A landscape with many valleys, sampled at points; each row gives a point and its height.
A ball rolls from a point to the lowest of its 6 nearest points, and stops where none of them is lower. Distance is the straight distance between rows; heights are no part of it.
Q440 height 4.96: [100,98,95,118,108,91,115,60,85,128,44]
Q580 height 4.16: [134,85,69,73,104,83,80,105,111,115,139]
Q487 height 4.34: [102,79,124,105,99,122,109,100,88,135,58]
Q596 height 5.79: [93,106,113,106,123,71,105,58,88,104,34]
Q197 height 1.00: [59,75,123,76,97,106,123,85,84,125,57]
Q586 height 4.52: [49,78,90,120,88,120,94,109,107,84,111]
Q372 height 2.22: [70,83,122,110,89,133,91,116,102,94,85]
Q55 height 0.40: [103,104,112,122,86,109,104,131,100,108,127]
Q893 height 4.98: [124,130,75,57,97,78,82,90,94,84,122]
Q772 height 4.11: [103,97,119,130,88,129,99,117,94,116,95]
Q494 height 6.31: [98,110,108,116,115,89,104,64,91,100,40]
Q33 height 4.51: [90,75,83,59,121,81,100,105,121,84,137]
Q874 height 4.25: [109,94,101,125,98,111,111,78,85,135,54]
Q464 height 1.76: [56,78,109,104,87,128,88,104,102,92,79]
Q100 height 7.50: [141,132,92,51,118,91,62,89,106,85,116]
Q181 height 3.75: [124,116,61,69,87,75,84,90,98,97,129]
Q590 height 4.78: [107,99,112,133,85,129,102,109,91,117,87]
Q839 height 4.58: [87,68,64,63,121,83,108,99,128,81,133]
Q595 height 5.20: [112,148,115,107,100,88,117,101,92,67,102]
Q952 height 4.74: [109,145,96,94,93,80,114,98,86,71,118]
Q316 height 7.14: [62,80,74,94,100,91,116,109,114,80,139]
Q441 height 4.79: [77,65,54,77,113,82,121,91,120,90,140]
Q422 height 1.77: [65,91,117,108,92,130,89,114,104,89,95]
Q411 height 2.58: [122,103,68,84,88,77,97,104,95,117,136]
Q969 height 4.94: [102,141,96,123,84,99,113,91,89,83,105]
Q518 height 3.88: [121,140,99,73,100,75,106,101,85,77,113]
Q57 height 3.79: [89,79,135,98,98,128,99,109,94,120,60]
Q92 height 1.80: [116,116,79,101,82,82,106,109,90,107,136]
Q847 height 3.57: [99,89,124,122,94,132,96,117,99,116,89]
Q98 height 5.37: [112,75,91,64,119,78,95,121,117,100,140]
Q766 height 5.83: [102,133,113,127,105,110,99,80,98,76,67]
Q878 height 3.10: [102,79,127,100,110,108,121,90,81,148,58]
Q934 height 5.59: [107,121,91,128,79,104,111,114,94,106,123]
Q625 height 2.49: [70,74,123,94,94,130,94,100,95,107,61]
Q82 height 3.58: [109,83,110,117,104,114,112,92,84,145,57]
Q719 height 5.03: [105,136,90,120,76,94,115,98,90,88,118]
Q60 height 6.02: [129,148,128,119,110,85,110,110,96,72,95]
Q382 height 1.99: [107,123,129,125,122,93,96,76,100,85,44]
Q340 height 2.45: [77,73,135,80,106,108,120,93,82,135,55]
Q888 height 2.99: [61,88,116,110,94,125,92,118,105,84,106]
Q453 height 5.64: [104,62,66,54,128,94,95,89,138,77,122]
Q944 height 6.10: [123,137,138,134,114,95,102,99,104,77,75]
Q852 height 5.86: [109,98,99,132,91,120,105,83,89,123,61]
Q300 height 3.20: [107,135,77,100,80,86,111,100,87,91,127]
Q558 height 3.36: [49,67,110,85,85,117,109,82,88,119,65]
Q129 height 4.46: [114,124,132,127,119,99,95,83,100,80,54]
Q262 height 3.68: [106,78,101,72,112,79,102,123,111,96,142]
Q391 height 4.89: [127,82,82,70,108,81,92,115,108,116,144]
Q22 height 6.47: [53,82,82,115,91,106,105,111,115,81,131]
Q607 height 4.90: [127,146,114,94,106,79,115,110,88,70,108]
Q578 height 5.68: [110,88,115,127,95,127,99,106,91,127,70]
Q356 height 5.24: [92,59,50,63,122,97,110,85,135,80,126]
Q118 height 5.66: [120,103,136,120,136,70,87,79,96,112,38]
Q63 height 1.72: [101,112,100,128,99,109,102,66,93,105,53]
Q39 height 1.56: [108,99,99,106,90,90,108,130,98,112,139]
Q989 height 2.61: [89,94,124,115,94,115,100,133,101,99,119]
Q994 height 8.47: [131,114,61,66,98,87,57,74,115,97,120]
Q760 height 5.63: [101,134,101,134,83,110,109,84,94,86,87]
Q951 height 7.73: [104,115,92,135,89,121,101,83,92,106,71]
Q920 height 5.41: [125,125,137,137,124,94,96,88,101,85,59]
Q130 height 3.59: [74,82,83,71,109,81,109,111,117,79,138]
Q594 height 4.71: [107,114,98,137,79,122,107,100,95,112,93]
Q506 height 2.14: [59,68,107,96,86,126,92,94,98,104,69]
Q858 height 5.30: [110,70,82,54,125,82,88,108,131,92,129]
Q491 height 1.09: [90,86,104,83,107,86,106,128,106,94,142]
Q106 height 2.79: [73,89,102,86,103,91,107,125,110,80,140]
Q904 height 5.23: [107,108,129,117,133,77,94,65,93,102,38]
Q688 height 5.85: [139,78,68,75,116,89,68,100,127,117,135]
Q844 height 5.18: [134,96,57,74,101,84,68,88,114,111,132]
Q814 height 5.52: [106,145,114,123,94,97,109,93,96,69,92]
Q877 height 3.81: [118,126,68,72,87,75,90,89,95,91,127]
Q687 height 1.71: [106,121,95,137,78,114,109,104,92,109,113]
Q132 height 2.56: [60,68,115,89,86,123,100,89,94,112,62]
Q392 height 6.41: [107,108,98,137,87,124,101,96,92,120,78]
Q935 height 3.80: [93,79,133,92,108,121,106,98,89,130,57]
Q684 height 3.38: [81,93,126,113,94,119,94,128,103,93,110]
Q764 height 4.68: [64,89,104,103,96,105,104,122,109,79,127]
Q674 height 6.11: [128,69,84,64,125,94,79,109,133,100,131]
Q743 height 2.50: [110,94,97,92,96,85,105,128,101,108,142]
Q451 height 3.14: [129,98,60,79,96,80,84,96,99,113,135]
Q942 height 2.33: [97,94,116,105,97,102,107,138,101,103,137]
Q516 height 3.21: [97,88,127,118,95,131,92,122,100,116,83]
Q924 height 3.28: [51,71,95,118,84,127,91,102,108,92,95]
Q520 height 2.93: [113,130,74,83,84,80,101,94,84,93,125]
Q549 height 0.56: [111,113,87,111,85,84,110,123,91,111,138]
Q18 height 5.71: [129,132,83,54,107,83,80,86,94,84,115]

Where does a ball stop that starts at each point below?
Q847 | Q464
Q952 | Q55
Q994 | Q55
Q607 | Q55
Q82 | Q197
Q453 | Q491
Q772 | Q464
Q590 | Q464
Q743 | Q55
Q858 | Q491
Q839 | Q491
Q57 | Q464
Q487 | Q197
Q22 | Q491

Call two points neighbours if one is among the 6 nearest of the other. Go from one point of each pair to the other, from neighbour to neighbour, staying as low as possible. Name the highest point that can't be avoided.
Q63, Q382 | Q596
Q464, Q63 | Q874
Q55, Q464 | Q888
Q491, Q55 | Q39

Write out the way that a ball takes from each point below.
Q392 | Q772 Q516 Q372 Q464
Q935 | Q340 Q197
Q356 | Q130 Q491
Q764 | Q106 Q491
